Each row is a point on a landscape with many valleys, with its height.
A ball rolls from a point to the lowest of its 2 nearest points, and stops where none of them is lower. Distance is the straight distance between rows; heights are no part of it.
Lilu height 214: [119 130 104 129 205 148 142 157 135 106  53 129 119 114  61 165 129 126
 154 151]
Lere height 165: [125 126 124 140 157 150 159 136 128 125  68 120 124 146 100 157 138 151
 149 142]
Tus height 530: [140 138 164 119 116  62 146 115 189 172 126 131 204 119 145  89 118  77
  80  47]
Beb height 436: [153 159 149 104 116 123 130 162 120  63 136 113 111 127 142 165 150 154
 177 138]
dal height 489: [ 99  94 102 116 117 126 106 145  83 117  61 113  99 144  69 119 120  85
 158 157]
kiv height 501: [130 141  80 140  75 132 139 115 150 116 185 151  88 178 176 115 170 135
 109 120]
gaf height 292: [ 91 154 128 116 131  82 114 112 148 146 185 150 143 142 169 114 179 164
 110 125]
san height 556: [196 111 154 155  78 161  93 123 195 126 135 142 109 136 143 102 145 182
 119 121]
Zunam height 91: [111 152 102 117 209 120 140 116 115 173 122 129 121 145 146 163 124 111
 120 140]
ginuf height 541: [100 155 141 120 171 131 148 161 104  66  43 135 114  81  86 147  73 114
 181 124]
Kolod height 558: [135 165  81 124 172 137 136 102  99 162 115 114 131 167 106  88 119 137
 154 107]
zar height 137: [ 96 119  89 179  86 167 149 160 141 126 183 158 133 131 151 147 140 178
 120 122]
revin height 571: [101 125 139 135 156  87 115  94 103 121  97 107 113 108 171 165 107 123
 120 177]
budo height 200: [ 80 122 122 111 125 162 125 152 110 133 151 128 124 157 105 151 125 122
 109 165]
rizen height 411: [150 121 131 108 151 132 117 145  87 114 132  90 141  84 125 167 110 121
 162 156]
kovi height 77: [124 119 133 127 158 153  95 130  77 196  71 137 156 119 119 128  98 152
 106 159]
mes height 661: [133 105 144 154 110 148 117 119 134 166 137 113 123 190 121 112 116 121
 146 117]
kabun height 542: [104 159 104 168 114 141 126  65 133  88 108 110 105 138 133 126 125 149
 106 168]
Gakug height 329: [159 123 112 128 111 115 127 133 122 120 210 126  95 116 132 122 146 117
 140  99]
geka height 614: [127 146 136 137  88  80 106 100 129 158 133 165 194  79 128  70 132 160
  78  77]
zased height 741: [138 124 169 113  74  95 101 102 210  88 137 123 158  83 179  84 176 146
  48  83]
zukov height 387: [136 165 134  91 157 128 112 161  95  87 110 120 113 146 103 148 169 168
 174 142]
zadu height 38: [ 99 140  94 144 100 162 141 160 113 100 177 148 110 137 123 149 125 151
 174  97]
kamu height 480: [151 140 149 130 109  61 153 124 170 166 175 146 184 123 158  83 139 110
 115  58]
Vetu height 518: [180 171 155  97 128 159 105 136  95 163 162 123 157 140 122 116 113 140
 143 109]
kuf height 187: [122  70 113 127 140  96 143 171  97 152 144 119 123 128  87 140 111 102
 164 156]
vabo height 311: [ 96 121 109  89 201 120 132 145 100 147  65  80 127 160 137  99  76 103
 175 147]
dafu height 555: [130  92 165 162 127 104 113 113 124 168 138 145 125  90 146 133 118 148
  74 100]
manim height 116: [122 101 105 126 156 184 106 139  85 153  46 112 137 124 104 163 112 133
 128 152]
Naz height 516: [ 97 130 124 144 144 106 166 148 138  40  65 127 112 105  94 156 101 126
 190 140]
seb height 336: [ 88 113  89  73 203 164 114 161 112 138  58  86 140 120 102 131 100  70
 187 144]
fusit height 689: [149 104 157 109 129 146 151  92 123 147 156  85 153 130 156 118 172 128
  68  98]
siv height 182: [102 161 122 123 185 108  94  95 139 156 164 126 141 140 135 142 157 144
 123 149]
Kudub height 238: [106 135 142 165 104 151 137 131 164 129 158 166 133 123 163 131 144 210
  90 113]
tigog height 131: [111  86  79 116 150  99 161 179  53 163 105 117 144 122 126 129  82 114
 166 148]
maz height 108: [123 176 173 130 141 136 107  82 124 147 152 145 140 103 135 114  98 141
  61 137]
Lut height 136: [107 143 137 144 105 179 106 109  78 167 104 130 155 139 119 127 111 168
 106 123]
Deret height 544: [137 149  87 135 142 109 174  93  92 165 140 112 127 151 149 101 114 107
 149 107]
Bek height 525: [135  94 142 146 121  92 130 129  92 126 130 129 103 120 135 117 145 154
  97 122]
Sona height 524: [155 130 117 149 128  82 173 112 116 177 163 130 147 122 155  88 120 119
 118  87]
Tago height 190: [ 97 108 118  61 170 144 158 180  93 121  86 117 116 136  82 159 148  87
 119 149]
Ziku height 301: [103 123  70  88 143 127 127 148 122  90  85 115 132 143  96 174 193  76
 172 136]
tef height 372: [155 109 171 162 132 101 176  86 180 157 151 119 133 153 162 121 118 110
  91 122]
fes height 481: [142 153 127 144 107 128 164 136 107  65 115 123 110 118 127 151 107 143
 174 150]
boza height 172: [ 95 118  64  93 174 101 165 194  64 137  92 110 136 125 132 145 124  87
 196 122]
lobon height 114: [ 98 109 113 100 131 189 155 151 120 100 128 118  97 156  84 166 135  95
 115 133]
fuper height 283: [116 158 151 121 194 128 139 107  97 138  78 107 111 148 134 112  64 141
 147 134]
Seba height 463: [134 104 101 139 101 154  96 128 132  90  80 134  92 171  64 126 135  94
 162 151]
Zugob height 395: [123 150 131 109  81  74 136 127 169 139 192 159 170 138 173  80 178 152
  90  89]
lat height 251: [ 87 120  99  74 147 140 157 161 118  74  58 129 129 121  75 166 162  39
 155 135]
fefo height 186: [175 144 164 103 129 124 104 101 131  91 159 110  90 130 114 128 136 116
 113 181]
Norog height 324: [ 98 142 110 143 171 123 148 163 128 138 104 147  89 161  98 157  91  89
 176 118]
Nuzok height 634: [159 109 132 154  43  98 109 112 133 140 152 162 142  96 128  63 132 171
  86 112]
suv height 632: [142 127 161 157  83 125 109 125 151 126 143 123 124 173 154 108 115 153
 174 124]
reg height 418: [119 123 121 135 111 152 114 159 161  84  78 168  91 151  55 152 129  62
 185 111]
puba height 143: [126 121 115 178 194  98 156 119 122 174  96 139 117 128 143 143  99 149
 127 128]
vus height 617: [133 139 125 138 101 139 120  83 219 103 162 127 134 103 187 132 169 162
  75 165]
zemu height 666: [157 103 134  96 147 124 121 114  95 186 129  96 163 133 151 125 158 118
  91 118]
Boga height 360: [ 65 143  89  79 213 135 112 160 102 112  67 128 106 123  86 125  78  47
 182 140]
sil height 580: [ 88 150 103 114 115 164 140 174  80 108  79 178 108 127  44 151  85  81
 136 147]
vode height 364: [136 152 130 137 157 168 129 152 125 127  62 152 100 166  81 146  98  76
 186 116]
pelu height 32: [100  96 138 135 144 110  97 143  63 175  94 135 145  86 144 127  84 158
 114 129]
pab height 254: [139  96 110 141 137  89 141 155 102 164 198 130 125 106 133 132 117  92
 171 128]
Rek height 434: [159 102 137 158 106 113 151 106 218 143 171 139 116 147 167  91 155 137
  76  95]
ruk height 596: [179  99 136 164  63 143 100 123 178 110 152 115 100 163 142  76 151 154
 161 103]
mirik height 31: [188 142 120 116 131 171 126 124 151  92 167 125  88 128  97 138 121 126
 115 162]
zodi height 573: [112 160 133 160  91 117 129  51 180 106 146 126 126 139 165 117 142 138
  91 159]
mosu height 559: [101 138 113 130 133 166 129 172  71  95  72 147 124  90  72 138  65 130
 173 123]
gesaf height 495: [192 119 152 149  74 135 113 125 243 132 165 156 117 133 175  77 165 151
  97 123]
moma height 517: [ 75 133 121 137 127 132 142  96 112  56 136  98  81 127 121 126 118 158
 121 150]
gib height 343: [111 132  86  87 131 129  95 126  97 101 123 102 126 141 117 155 194 129
 156 149]
logag height 455: [166 112 169 137 144 127 169 121 190 149 170 108 138 152 128 126 146 146
 133 159]
pife height 599: [198 131 147 148  49 134  96 105 135 122 137 156 122 119 159 105 141 149
  92 111]
mogi height 217: [108 126 172 153  74 186 106 105 117 128 135 115 144 141 136 131 108 171
 108 114]
gano height 462: [143 128 102 127  63 131  87 125 160 129 209 164 101 136 186 126 185 139
  96 110]
lenik height 330: [122 144 157 146 105 147 130 117 127 143 165 142 175  99 158 151 129 185
 114 126]
Bez height 435: [135 148 154 129  80 131 128 107 169 136 206 158 161  96 151 116 124 107
  65 111]
mepir height 270: [ 72 139 150 142 144 123 132 146 123 142 137 136 112 160 129 170  89 125
 140 155]
rutub height 148: [120 159 103 139 141 164 117 170 149 103 155 143 103 138  78 135 116 142
 207 105]
femev height 82: [103  93 124 146 128  94 135 154  77 179  84 132 170 130 170 137  84 141
 151 138]
vof height 279: [142 156 185 153 109 117 163  91 152 144 159 143 165 133 155 121  92 121
  76 136]
Notar height 639: [134 126 172 110 133 120  97 111 106 180 125 102 189 122 160 124 109 116
 102 143]
govop height 400: [150 136 123 134  81 148  96  93 145 131 218 138 127 107 156 122 153 120
 115 107]
fim height 181: [184 128 126 126 136 168 137 173 158  77 126 154  89 113 106 166 160 127
 114 158]
nas height 295: [150 129 132  93 141 160 148 198 154  59 102 154 110 107  89 189 179 124
 157 123]
vup height 229: [140 161 174 123 156 131 116 117  95 131 124 147 106 130 120 113  80 156
  99 138]
regob height 523: [149 111  81 149  89 150 124  92 126 119 139 121  72 157 143 122 159 109
 106 120]
Tib height 506: [123  90  97 133 146 107 121 113  79 122  89 112  81 122 108 116 137 134
 124 142]
Kiba height 368: [106 126 105  92 180 146 129 153 109 106  90  75 149  96 112 171 118  96
 192 140]
dubol height 586: [147 134 174 108 105  79 103  88 144 177 139 119 205 107 167 117 117  71
  85 100]
gevug height 277: [123 146 118 105 197 136 145 176 159  82 103 156  98 124  61 157 156 116
 156 135]
kepo height 552: [127  95 171 138 140  84 153 113 101 118 100  83 116 126 160 133 100 130
 126 146]
tavu height 722: [153 100 168 104  89 118 140 105 164 101 151  91 145 117 166  97 186 148
  67  98]
sifu height 459: [179 133 134 117 116 128 118 116  80 134 158  97 167  97 131 108 114 141
 152 124]
figo height 687: [149  99 133 139 100 121  97  99 152 182 172 119 141 161 120  89 147 100
 128 127]
mugip height 680: [129 116 139 132  66 115 102  95 233  89 171 118 148  62 178  77 158 177
  75 127]
kis height 584: [105 119 130 152 131  74 123 108 126 186 131 165 167  77 134 111 123 140
  60  96]

Where does a ball stop that starts at each point below?
fusit -> kamu
moma -> lobon
kiv -> tigog
Nuzok -> maz
gevug -> pelu
mes -> maz
Naz -> lobon
dal -> lobon

Call two points neighbours if one is among the 2 nearest of the other. Go from one point of each pair to the other, from neighbour to neighbour, staying as low as possible. Name the highest point that can't be avoided.
maz, zadu -> lenik
maz, mirik -> vup
lobon, zadu -> Norog
